Each row is a point on a landscape with many valleys, with its height.
A ball rolls from a point to whichever of its 2 nearest points has the largest drop for the distance, and stops where none of them is lower. Distance is the straight distance between rows; heights are no part of it.
zafe (h 3.56): [-25   9 -25  31  -6   1  -3  -8 -12 -11  -2  -2   2   6  13  14   9  10
  -8 -12 -19 -30  -9]
zam (h 1.69): [ 30  -8  -8  -6 -39   5  21 -16   6  16  16  34  28 -17  10   4  -8 -21
 -26  -2   3 -15 -17]
Gid (h 6.87): [  1  11 -17 -26  -6   1  15  -9  -5   7   8 -15  14  -6   3 -30  24  21
  -2  -1 -14  32  26]
buli (h 5.70): [-36  -2  12  -3   4 -30 -20 -17 -15  11   2  -7   6  -6 -24 -13  12   2
   3  21   1  15  14]
mabi (h 1.73): [ 31 -24  -3   7  10  18  10   3   6 -14 -16  17  17  -3   8  18  -9 -25
  10   1  -7  -3   8]
kavur (h 1.96): [ 32 -12  -8 -31   9  21   0  11  -5 -16   4  -4   3   2  -4   0 -20 -26
 -10 -34  13  -6   3]
Ribon (h 0.42): [-29   8  -6  -9  12 -27  -6   1   8 -10   3 -17 -31  -6   4   5  13  17
  30   0  -3   1 -14]
did (h 3.38): [ -4  -1  -9  38  -6  18  -6  -4 -12  -8  -4  11  11   5   7  26  -6  -3
  -7  -9 -11 -22   4]
Voden (h 3.07): [ 15  17  16  33  13   6  14 -16  10 -17  -8   7 -10 -18  12  21  -2   4
  -3  16  -3   1 -15]
kazop (h 4.91): [  9  -7  -2  -9  21 -10  33  -7   5  16 -24 -10   3 -12  11 -14   4   4
  43 -17   8  23  13]
pazi (h 1.51): [  1 -23 -15 -14 -36   8 -18  -4  -5  -7  24  13  33 -26  -3  13   5 -16
   9   1   7 -14   3]
bano (h 4.78): [ -6  19  16   4  16   6  -1 -22  -1 -27  12 -24 -23 -26   0   8  -4  10
  19 -10  23  17 -15]
noz (h 2.33): [ 13 -12   9  30 -16  13  -8   9   7  13 -19  32  14  23  -2   4 -14   0
  -3  20  -6 -16  10]
luf (h 3.58): [ 14 -28  -4 -16  24 -12   2  12   2  16   6  -9  27  -5  -7  -6   5 -24
  34 -27   5   2  16]
ruka (h 2.68): [ 19  -3  12  41  17   4  10   4   7 -10  -3  -1  -1   5   9  12  -3   2
  17   6  -8  -1 -13]
Zafen (h 3.09): [  8  -9 -17  -9  31 -21   0  12   5  10 -12 -22   3  -3  -1  -1  14 -17
  15 -24 -12 -14  16]
vuv (h 3.40): [  1  13 -16 -44 -15  -2   5   9   6 -18  30  -5 -25 -39   4  14   3 -12
 -16 -19   7 -29 -30]
fenu (h 3.96): [  2   9  21  -5  -8 -19 -14   2  15 -10  30  -9 -16 -16  -9   2   8   6
 -14  15   0  -1 -35]
gutad (h 3.32): [-41  13 -28 -32 -29 -13  -6 -11 -13   9 -11  -6   4  10   5 -32  16  27
  -3 -16  -5   2  -3]
Zos (h 6.10): [-48  -1  30   1  20 -14 -23 -20 -17  10  -7  -5   3   6 -19  -3  -7  -3
 -17  27   6  22  20]
beku (h 3.51): [  3  16  -2  16   1  -3  21 -25  -1 -18  -5   4 -13 -17  18   1   6  19
   7   2  -1   7 -20]
nibo (h 5.26): [-17  -6  17  21   5 -15 -25  -4   4  13  -6  16   4  -6 -20  19   2  -6
  19  45  14   0   9]
dila (h 1.93): [ 28 -25   0   6  -4  26 -17  17   3 -18  -5  18  15   2  -3  25  -9 -19
  13  28  -3   2  21]
Tolot (h 7.76): [ 12  15 -10 -29   3  -7  10   4  -1   6  -2 -17 -18   2   1 -37  15  18
 -29   4 -23  27  18]
kufo (h 3.66): [-21  -3  35  24   8   2 -25   9  18 -12  -6   4  12   1 -20  18  17  -4
 -47  74   4  13   7]
ninoz (h 0.98): [ 35  -7  -4  -3   8  17  -7   3   1 -16  14  -7  40 -18   1   2   5 -20
 -37  -4 -12   2  24]
mika (h 2.71): [ -2   0 -21  -9   8 -28 -16  11   2   5  -3 -13  -2  -6   0  -3  20 -12
 -16 -11 -20 -17   2]
Vef (h 3.01): [-56  26 -23 -21 -15   1   5 -14 -23 -16  -6 -10 -11  15  20 -24   7  25
 -18 -11 -13  10 -20]
nerop (h 7.39): [ 11   5  15  -7  19 -15  16  15   9  31 -28  -2 -20  23  -5 -24 -15  -3
   9 -23  11  -4  -9]
Budu (h 3.16): [  9   8  36  24 -24  28 -17  -8  13   5 -12  24   8   8 -15  28 -17  -9
 -31  61  26   2  12]
kigi (h 6.05): [ -7  15  -7   2   3  -7  24 -28  -4   7 -20  -8  14 -12   8 -22  19  16
  -4 -12 -13  19  22]
Rop (h 4.79): [  1  -2  14  11  17   5 -18   4   0  -5  -5  -8  -9   2  -7   1 -13  -6
 -11   1  -3   6  20]
zisag (h 3.90): [ 15  10  36  17   7  10 -22  11  21 -11  10   1  11   5 -10  11  11  -1
 -42  57  -6   3   6]
raku (h 3.65): [  4   7   2 -33 -12 -22  -9   7  15 -14  33  -6 -25 -44  -6   9  20  -7
 -13   6  -4 -21 -27]
bas (h 2.94): [ 13   8   8  22   2   1  22  -7   3  15 -21  21 -27   8   9  14 -28  -7
  25  -8  18 -13 -23]
Fero (h 2.23): [-40   7 -29 -17 -10  -7 -13   7  -9   0 -13  -6 -21  19   5  -9   2  18
  14 -23  -8  -8   6]
Tume (h 8.36): [  2  14 -21   2  21 -14  19   8   5   0 -32   4 -32  12  18   5  -1   2
  -3 -10 -13  -9   1]
Zaduf (h 2.80): [ 11   8  22  24 -34  32 -17 -10   5   8  -3  28   7  15  -6  19 -23  -1
 -36  26  18 -14   0]
Dogu (h 2.12): [ 35  -4  -7  16 -37  16   8   6   0   9   5  19  41   5   4  -5  -6  -8
 -15  -2  -1 -11 -11]
kego (h 1.95): [ 12  -2 -17 -27   1 -10  15  11   6  -1 -21  16 -20   2  13   6 -14   2
  40  -8   8  -7 -13]
Mafo (h 2.10): [ 23 -21  17  22 -11  29 -16  18   9  11 -14  28  21  16  -9  18  -7 -11
   5  42   3  -3  17]
vev (h 2.38): [  7 -10 -10   6  -3   1   6  10  -2   6 -23  19 -14   4  10  17 -18  -9
  31 -12   4 -18  -7]
teb (h 3.45): [-26   9  33  32 -17  12 -23 -12   8  -7  -3  16  16   8 -18  22   6  -9
 -35  63  18   7   2]
naraz (h 3.68): [-31   7   5 -31  17   2   1  -2 -16  13  29 -37 -25  14  -6 -21   2  26
   8  -3  -1  40  20]
gop (h 5.45): [ 22   1  -7  -1  15   0  30 -21   4   8 -28   4  14 -11   7 -14   4  -2
   9 -12  -7  13  20]
vaf (h 5.44): [-35  -5   8  10  -8 -35 -31 -14  -1  11   1   6  -5  -8 -15   6   5  -5
  10  14   5  -8   3]
Zinof (h 1.24): [  2  -3  -3 -14  15 -15   1   7  12 -12   2  -9 -20  -5  12  -1   3  11
  45  -5  11   3 -17]
gal (h 2.57): [ 23  -7 -14  -6   4  12  10  11  -3  -5  -1  -9  10  17   4  -6  -9  -6
   0 -35   6  -2  -5]
sem (h 2.00): [-35  20 -16 -17   1 -14  -6  -9  -6 -13   2 -11 -21   2   7 -14   9   6
 -27  -6  -9  -7 -15]
zizo (h 2.73): [ 15 -10  -4  30 -26  -8  10  -3   8  35  -7  37  11  17   8   8  -4  -7
   1   7  -4 -27  -6]
nimu (h 4.24): [  8 -31   1 -10  21   1  22  12   0  18  -3  -7  20   1   9 -13   8   0
  55 -10   1  15  24]
kupos (h 2.48): [ 14 -13  -8  21 -38 -10   1  -3   2  14   5  22  33   8  -1  -2   8  -8
  10   1   1 -14 -18]
metut (h 6.54): [-68  -8  16   5   1 -14 -25 -10 -33   1   0   3   2  32 -15 -11  -8  -3
  -3  26  -2  12   1]
batur (h 1.28): [ 18   1  -4 -24 -23  11 -16   2  -3  -4  23   1  32 -34 -16   2  10 -19
 -43  -5  -9 -19  19]
Potup (h 3.78): [-23  16 -21  21 -22 -11  -2  -6 -10 -11  15  12 -10   3  12  12  11   5
 -25  -7 -16 -26 -37]
pudor (h 7.95): [  6   6  10  15  24 -12  25  10   5  21 -42  15 -24  21   4 -13  -7   5
   6 -19 -18  -1   1]
dotop (h 4.32): [  6   5  19   4  10  -2 -11   3   5 -22  34 -19  -9 -17  -8   5  -5   5
   6  -4  13   7 -28]
banon (h 3.46): [-41 -14  -3   8  16   5  15  11 -20  22  16 -20   6  28  -3 -26  17  28
  24  -1 -18  28  17]
tetod (h 6.65): [ 20  -2   1 -28  17   8  -1  12   0   4  14 -21 -22   4  -7 -16  -1  13
  -8   6  -2  35  28]
vob (h 1.37): [ 42 -15  -5  -7  20  28  12   1  -2 -25   6  -3  21 -19   6   6   0 -18
  -5  -4  -5  12  20]
lom (h 0.82): [-46   2  -7  -7  18   7   9 -11 -19  13  25 -33   5  11   8 -19  15  24
   3  -9 -15  32  25]
vageg (h 8.62): [ 16  13 -13   9   9 -24  25   7  15  12  -9   2 -31  15   9   1   3  -5
 -22  -4 -13 -19 -19]
mese (h 3.71): [ 26  10   1  26   3   5  27   0   5   8  -9  11  -4  18   7   3 -22  -6
  -2 -29  21 -19 -29]
Fogoz (h 1.25): [-46  12 -21 -21  13 -18 -15   2  -4 -21   1 -15 -29  -1   3   1  11  12
   5 -12 -16  -7  -8]
dur (h 2.21): [ 10 -18   9  27  16   5  16  15   4  -5 -19  14  -2  13  13  18  -7  -5
  49  -4   0  -6  -6]
zur (h 4.33): [ 15   7  28  14  12  -1  -9  -8  12   2  -3   3  -1   0 -14   3  -5  -6
 -30  29  -1   5   9]
zuva (h 5.10): [  4 -12  21   5  18 -10 -16   3  10   2  -8   8 -17 -10  -9  20 -11  -4
  20  27   4   2  10]
pef (h 2.93): [ 11   7 -13 -45  -6  17  -9  13   2 -28  30 -19  -9 -26  -2  -2  -1  -3
  -7 -21  10  -4 -10]
gezom (h 4.29): [-20  24  12  12  17   4  19 -24  -5 -18  -7 -17 -32 -11  13  -1  -5  26
  17  -8   4  19 -13]
giv (h 6.83): [ 10   1   9 -19  -7 -18   0  -2   9  19  -2  -6 -13  12 -10 -22 -13   5
  11 -10  12  12  -7]
mar (h 2.47): [ 19  -7  -6 -37   1  23  -2   3  -9 -38  23 -18   6 -20   5   8 -20 -17
 -10 -35  21  -3 -18]
bup (h 3.15): [  8  12   0  21 -31  28 -13  -3  -8 -10  13  12   7  -4   2  16  -7  -2
 -35   4   0 -16  -6]
Rif (h 1.31): [ 12 -15 -18 -22 -50  12   5 -13 -10  -5  15  25  36 -32   8  10   6 -11
  -8 -12   2 -17  -9]
nibuf (h 3.28): [ 25   2 -12  23   9   1  19  24   2  -6 -12  -8   3  23  14  -4  -7  -4
   5 -42  13 -17 -38]
Belo (h 1.49): [  8 -16  -2 -12 -20  15 -20  -6  -6   1  22  -1  55 -31 -19   8   1 -24
 -10  -1  11  -6  28]
Soriz (h 5.29): [-23  -5  -5   8  -2  -4   0  25 -10  24   5  -9   5  39  -6 -28   7  26
  25 -23  -3   5   5]
Zozu (h 6.29): [-10  -3  17   5 -11  -9   0   3   1  25  -8  -3  -2  26 -15 -31  -3  17
  14  -3  12   7   0]
bos (h 5.46): [ -4   2 -11 -43  17  15   3   4  -5  13  16 -28 -25   6  -4 -16   0  26
  17 -11   0  36  39]

Call two points neighbours if one is among the 2 nearest of the other. Go from one point of each pair to the other, from neighbour to neighbour, staying as low as possible. Name the highest point that can't be avoided.
lom and kavur | Tolot
Ribon and kavur | mese
Rif and ninoz | pazi
Zaduf and dur | Potup
dur and Ribon | vev

Where does a ball stop that starts at each point below?
buli | Zaduf
bano | dur
Gid | Ribon
zizo | ninoz
mese | Ribon
dotop | kavur
Tume | lom
vageg | lom
